Each row is a point on a tangle of strands that fork, close into loops and nearly touch. The rows are in no order.
Two points are linked if the straight distance between their rows is under 75.4. Some points are linked to none.
K170: [ -7  18 -47   4  18  -2   1  21 -13   5   0   9  30  18 -14 -22 -14  38
   7 -24 -16 -12 -17]
K331: [  3 -11  21 -10  16 -24 -18 -32  -2  -1  17 -28  10 -17 -12   5  31 -34
  10  -3   8 -17  -3]
K913: [  3   4  11 -16  34  16 -15 -30  -7   8  -5 -23  22 -17   0   9  33 -38
 -26   6  14 -23 -16]
K291: [-11 -21 -29  49 -27   0  16  -3 -10  -7 -33  11  18  20 -25   1  -8 -10
  13 -23 -26 -49  28]
K82: [-11   0  35  20 -47   5 -20  23  30   6  21  14 -18 -20   0  -5  -3 -10
  20  11  -9  32  18]
K520: [-15  -4  10  23 -19 -41  22   9   8  32   1  -2  30  14 -11  -8  37   3
  21   2 -21  32 -16]
K325: [  5 -20  56  21   9 -33  -8 -33 -47  21  11  14   4   6 -21 -14   2   2
  13  -8   0  19   1]
K71: [  4  26 -33   0  31  22  10  -6  16  -3  -6 -39 -13   5  17   2  30   5
 -19   2   7 -25 -16]
K357: [ -7  18 -37  -6 -23  12  12  23 -12 -38 -33  29   0  37  45  -7  -8 -26
 -28  -2   4  24  16]
K340: [ -8  -9  -8  26 -22  -8  20  -3 -38  19 -21  21  20  16  -2   5 -12  18
  27   6 -24  19  32]
K656: [  9 -26  36  35   9 -10 -18 -51 -35  33  17  22   9   7 -17 -15   5 -14
   6 -31   4 -14  -8]
K302: [-27   4  -6 -12  27  17   4 -13  11  47  -8  13  -5  16  11 -26  32 -12
  -1 -26   0   7  -8]
K826: [  5   5  41   2  16   5 -31 -36  15  34  -9  -8  -9 -15 -10 -15   4 -29
 -12  19  22 -15 -10]
K293: [ 39  -2 -21 -12  25  31  32  15   8 -16 -26 -12 -16 -11  19   1 -21  -9
 -33  -9  13  14 -16]
K5: [ -6 -17 -14 -16  -4  19 -10   2 -25 -24   7  30 -12  -5  12  17 -11  -4
   6  -6  23   3  38]
K551: [ 25  20   4  -6   4   7   5  26  51 -16   2 -28 -37   5  22 -13 -11 -10
 -31  21  26  17 -38]
K699: [ -2 -37  30 -20  24 -22   3  27  25  11 -14   4 -26 -15  -4  -9   2   1
   6  -7  -1  20  -7]
K487: [-10  -8  33 -15  -7 -22 -10  18  14   8  35  -6  17 -11  11  -9  -5  -4
  12  17   0  31  -4]
K563: [-11 -13  31 -54   3 -26  -4  18 -31  -3 -18  15 -22   8  -5  16 -35  36
   5  23   5  17  29]
K383: [ 17   8 -39   7 -31   5   5   9 -11 -46  12   4  -4  19  13  19 -33   8
  -9   0  -4 -29   1]
K159: [ -5  23  23 -13  22 -15 -11   3  -7  23  11 -23  -9 -12  -8  -1  -6  44
  21  28 -15  16 -22]
K567: [ 17  -8 -39 -23  -1  20   6  15 -18 -59  -8   6   9   1  -2  -2 -29   6
 -22   6   5 -18   2]
K873: [ 15   1  22  -6  18  36  11 -41   8   3 -25  11 -28 -17  17  12  -7 -28
 -13 -13  14  21   9]
K876: [  8  16  15 -16 -15   9  -3  14  42 -39  11 -17 -22 -13  14  10 -19 -34
 -35  21  25  16 -14]
K565: [ -5   6  26  -8  -9 -11 -17  20  40   6   8 -15 -45  -5  -9 -14  21 -13
  11  25   1   7  -4]
K247: [-22 -15 -54  -8 -29  21 -17  38 -22 -37 -35  37  10  10  -6  -9  -5  19
  -1 -12  35   5  25]
K451: [-22  11 -18  37 -15 -11  11 -19  12 -15  -2  -7   3  32   4  14  16 -36
   6 -28 -27 -27   0]
K849: [ 14   7 -16 -17  -6   2  22  18 -16 -32 -21   8  13  12  40 -15  -2 -39
 -34  -7  10  19   1]
K686: [-12  29 -15  11  -2 -47  24  16 -18  15 -17 -23  20   9 -20  -1  28  39
  13 -17 -45 -12 -23]
K956: [-13  -4 -15  25  -2 -14   1 -27  15   4   8  -3  26  10   5  23  53 -37
  -3 -28 -25 -31 -21]
K843: [ 11  -3  60   5  -2  16 -34 -16  21  38  14 -14  -4 -34 -33 -21 -11  -1
  -7  17  20  -4  -3]
K387: [  5  18 -20  13 -13  -6   9   0   8 -41  -6 -19 -13  18  24  -1  20 -42
   4 -15 -12 -10  -4]
K92: [ 11 -35  23 -34  -3  -4   5  13  -4  -3  14  -5  30  -2  19  -8 -28  -9
  -6  23   6  20   3]
K173: [ -5   2 -18   0  19 -17 -14  12   5  11  -1  18  -1  13  13 -13  45  -9
 -15 -23  -5 -36 -49]
K59: [-27  -7 -47 -11 -28   7 -36  25 -41 -49 -17  38  -3  -3 -22   9  -5  30
   7  -3  46 -29  47]
K273: [ -9  18 -11  17  25  19   1 -25  20   7  -6 -30   1 -21   5   8  44 -19
 -19  -4   9 -35 -19]
K782: [  3 -17  10   1  21   1 -17 -52 -27  21 -11  34   6  -6 -18  -9  12  -4
   8 -13  -3 -23  12]
K172: [ 36  -1 -22  23  38  29   7  18  22  18   8 -24  12 -15  13   6  11   9
 -19  -1  38 -14 -45]
K369: [  9 -13 -32  24 -23 -24  25  20 -21 -21 -11   6  10  19 -22   9  -6  22
  22  -8 -25 -34  27]
K566: [-18 -24  25 -40  39 -37   0   6   3   5  -5   6  -5  -2 -23   9   7  18
   4 -22 -15 -24 -37]
K774: [ -6  31 -15  39  -1  36   6 -16  29  20   6 -33  15   4  23  18   0 -18
 -21   8   5   4 -27]
K52: [-15  -6  23  -6  21  -2 -28 -22  12  18  21  -6 -21 -16   4  18 -15  13
  16  11  -6 -24 -13]
K818: [ -3 -12  20  22  -6 -21  -2 -22   1  20  20  25  -3 -18   1  21  20  -2
  35 -22 -14  -7 -13]
K592: [-10  -4  14 -33  -8 -22  -7  31 -29 -15  -7  28 -27  18   9   0  -6  20
  20  28 -11   7  14]
K573: [-19 -10 -34  28 -33   3 -14  14 -19 -38 -23  41  17  -9 -33  -3 -41  42
  19 -12   6 -33  30]
K41: [ 18 -48   9 -50  11  -6   2  27  -3 -21  -6   8  24   2  16  20 -38  17
 -29  29  10  10  10]
K300: [ -6  26 -21   6   9  -2  18  30  18  11  17 -36 -10  18   0  -9  14  36
  11   8 -18  14 -11]
K158: [-37  22   3 -10  15 -10   0  -6  -7  33 -12  10  -6  12 -12  -6  16  30
  28  -5 -29   6   0]
K452: [-12 -15  15 -32  35 -20  -4   8   6  30 -19   1 -15  -9  -3 -14  11  18
  -1   5  -5 -12 -22]
K802: [ 20   0 -24  10  -4   8  -4 -32   0  -2   2  -9   8  -3 -10  18  -9   5
  22 -13 -13 -45   0]
K864: [ 10  19  13  14  -6  17  -3  16  45   5  -5 -25   6 -35  -3 -17  15 -47
 -24   1  23  11 -24]
K829: [ 11   6  15  -5  -3  -3   2   8  31   0  -5  -8  19 -18   8 -31  20 -52
 -15 -15   3  34  -5]
K213: [-20   8 -47   3 -30  24  -9  39 -18 -22 -18  37  -2  32  25   8  -4   8
 -14   4  20  18  36]
K790: [ 21  25 -25 -32 -14  10  25   6 -18 -45  12 -19 -24  25  12   5   6  -3
 -21  20   8  -8   4]
K614: [ -5  -5   6  21  12 -16 -13 -28  20   6  34 -19  20  -9  -8  15  52 -34
  19 -35  -3  -3  -7]
K837: [-18   5  36   1  21   0 -37 -41 -15  25  35  -7  -4  -2  -9   6 -13  13
  11  -3   6   3  18]
K433: [ 12  31  -9  16 -26  12  13  -3  21 -32  16 -27 -14   1  28  20   0 -35
 -21  15  10  -3  -7]
K975: [-23  15  25 -19  15   1   1 -10  -2  32  10 -10 -23   3 -17 -13   1  32
  21  24  -9  22  15]
K194: [-24   2  -7  -9 -10 -25  -5  23 -15  -9  19  13 -22  12  11  17   8  27
  23   3  -7  16  31]
K139: [  9 -10   4 -11  -5  13   5  40  23  -5  16 -11   4  -9  29 -10   8 -31
 -11  -9   6  44  -2]
K632: [ 25  -7   9  -9 -22  16   6  26   3 -33  -4  -3   7 -11  33  -2   0 -40
 -24   9  25  38  20]
K812: [ 17 -11  24 -40  11   6   1  -5  10 -28  -2 -18 -17 -22  -5  14  -5 -28
  -8   5  13   9  21]
K897: [  6  -9  40  20  -9  -5   2  -4 -23  28  29  -3  24 -29 -21  -6 -13  10
  22   2  16  47  42]
K27: [ -7   3 -32 -28  15  31   2 -18 -20   4  -6  -1   7  15 -12  -5 -14  13
  -8  -1  -2 -13  16]
K765: [-14   3 -10  37 -22 -29  29   8 -17  27 -28  17  26  35  -9 -11  17  11
  16  -2 -44  28   5]
K729: [-16  -3 -24  29 -40  -6   9  22 -13  -6   1  36  13  13  20  23 -33  33
  22   2 -27 -14 -10]
K405: [ 12   7 -10  -2 -17   7   2 -12 -24 -17 -34  23  32   7  23  -9   6 -43
 -12 -19   2   7  13]
K585: [ -8  10 -39 -11   7 -15  12   7 -37  -7  -9  -1  37   9 -45 -23 -11  32
  14 -15 -24 -20   6]
K190: [ 10 -19  17  21  -8  -9   5  -9 -46  33  -1   9  37 -17 -16   8 -14  30
  25  -1 -12  27  21]
K470: [ -1 -16  26 -31  10  21 -17 -23  14  -6   9 -19  -2 -15   6  16 -28 -10
  -7   9   9 -18 -10]
K646: [ 47  -3 -22   0  42  32  17   3  24  -5 -17 -17  -4  -5  15  -5 -19   5
 -47  -3  23 -15 -44]
K925: [  8 -21  36 -10  22  34 -19 -22  30  15   5  -3   6 -49  -6  22 -18 -16
 -13  -6  17   3  -5]
K31: [-19  17 -31  11 -21  -2  -7  21   3 -27  28  -1  -4  47  41  -8 -14  -2
 -10  17  -2   6  -4]
K816: [  6   7  16  -5   4   9  -5   6  39   3 -20 -15 -43  -3  11 -20  10 -19
 -22  26   9  -3 -23]
K698: [ 13  -2  50   8  -9   1 -17  -1   0  36  27 -22  27 -41 -42 -10 -17   0
  13   7   5  17  13]
K772: [-17   9 -16  11 -22 -18   1  11   8 -11  29  13  -1  27  35  10 -10  12
  14  11 -32  -4 -13]
K637: [-22 -11  12  -1   3 -31  14  -4  14  40  17  14  33   6  -3 -11  65   3
   3 -19  -6  19 -40]
K713: [ 29 -44  54   7 -13 -12 -11 -10 -26 -12  32  -6  10 -35 -12  14 -41   0
   6   4  23  11  26]
K757: [ 14   6  47  18  -6 -23  -2   6 -11  21 -22  13 -44 -37 -20   4  -9  32
  34   2  -5  26   9]
K586: [ 11 -28  48 -16  17 -15  -2  -6  13  25 -26  18 -44 -33 -16  -5  -6  16
  15   8   7  22   0]
K491: [ -1   0  18 -10  20  38  -1  -6  37   7 -17 -15   5 -35  11   6  -5 -40
 -39   5  26  12 -18]
K480: [  4   4 -21 -26  10   4   6  -3 -35   9   2  22  19   9 -29  -3   2  21
  20 -10 -16   1  33]
K868: [-15  -8   7 -20  19 -17  -6 -11  10  23   7  16  30  13  10   1  54 -11
 -14 -26   2 -17 -42]
K51: [-29   4 -43  39 -35 -15   7  24  -5 -45  -1  16  11   9 -33  -2 -26  34
  22 -10 -15 -43  18]
K347: [ 26   8   0 -11 -17  18  -4 -47  -7 -28  -6  -4 -33   4  -6  27 -27 -15
 -11  16   4 -23   7]
K307: [ 35   6 -34  16   6  15  26  30  21 -40  12 -11 -39   1  24  24   3 -13
 -11 -25  17  19   2]
K911: [-32   6 -13   3  11 -14   9 -22  -5  43  -7  27  20  19 -11 -14  29   8
  10 -17 -11   1  -1]
K63: [ 28  39 -18 -17 -25  25  23 -27  -9 -44 -13 -21 -26   7  -1  22 -23  -5
 -30  27  14  -4  -9]
K122: [  2  -1  28  20 -26 -11  13   4   6  11   4  13 -31 -18  -6   0   5   5
  40  16 -14  28  21]
K535: [-19  -9  25  -8 -12 -15 -14   3 -16  -8  42  -4   3   4  17   1 -14  13
  18  12  -8  28  30]
K229: [  6  -5  36  -5 -12   5 -15  23  47  14  20  -1 -17 -27 -15  -6 -15 -11
  13  17   4  32  -2]
K744: [ -5  -4 -22  27 -24   4  -6 -21 -23 -14 -29  25  27  19  -4 -10   6 -34
  -3 -21 -19 -24  29]
K674: [-12  30 -46  12 -20  11   7  18   4 -42  16 -13 -10  45  14  -8 -26  14
 -24   4  -2 -26  -9]
K197: [-14  15 -40  -1  18  -8 -12  31   6   9   5  19  22  31  -2 -38  11  18
 -13 -12  -1 -31 -48]
K725: [ -4  17   2   3  13 -18  11  18  13  22  13 -44   6 -18 -26   5  24  40
  21  17 -15   4 -20]
K58: [  3   9   2  27 -11   5  -4 -38 -16  21   7  -7   0   6 -25  13 -21  37
  29  13 -16 -16  37]
K36: [ -3  10 -28   1   7  22  15  -4   9  20 -10   4 -11  14  23 -12 -10  16
  -1  11  -4   1  -5]
K74: [ 13 -41  50 -19  17 -23 -15 -13 -27   9  13   3   3 -10 -15   0 -17  -1
  11  -2  10  11  10]
K962: [ 15  18 -49  28  41  35  13   4  17  28 -10 -19   1  -4   8   0  21  17
 -26  -8  14 -23 -23]
K320: [ 25 -17 -16 -46   3   9   4  -3 -14 -35  -4  -6 -14  -6   0   7  -6   0
 -21  15  10  -6   8]
K43: [ -5   6 -26  11 -12   2  23   6  -2   8  -4 -22  -9  29  -4  -7  -8  29
   0  14 -24  -3  16]
K980: [ -3   5  19  11  21  23 -13 -46  -3  18 -17  12  -7   0   0  -5   1 -22
  -4  -9   2  -7   9]

A fork is a point with three links, a tip a point with one. Leave the first point through the second and follow the links. Name the first fork or tip that comes.
K980 / K826 -> K302
K614 / K956 -> K229
K173 / K868 -> K980
K387 / K451 -> K293

A tip is a point with one link. Name the tips that can be reached along the links from each point below, in the order of the rows.
K744 -> K59, K573, K837, K729, K347
K592 -> K293, K563, K566, K41
K170 -> K302, K873, K713
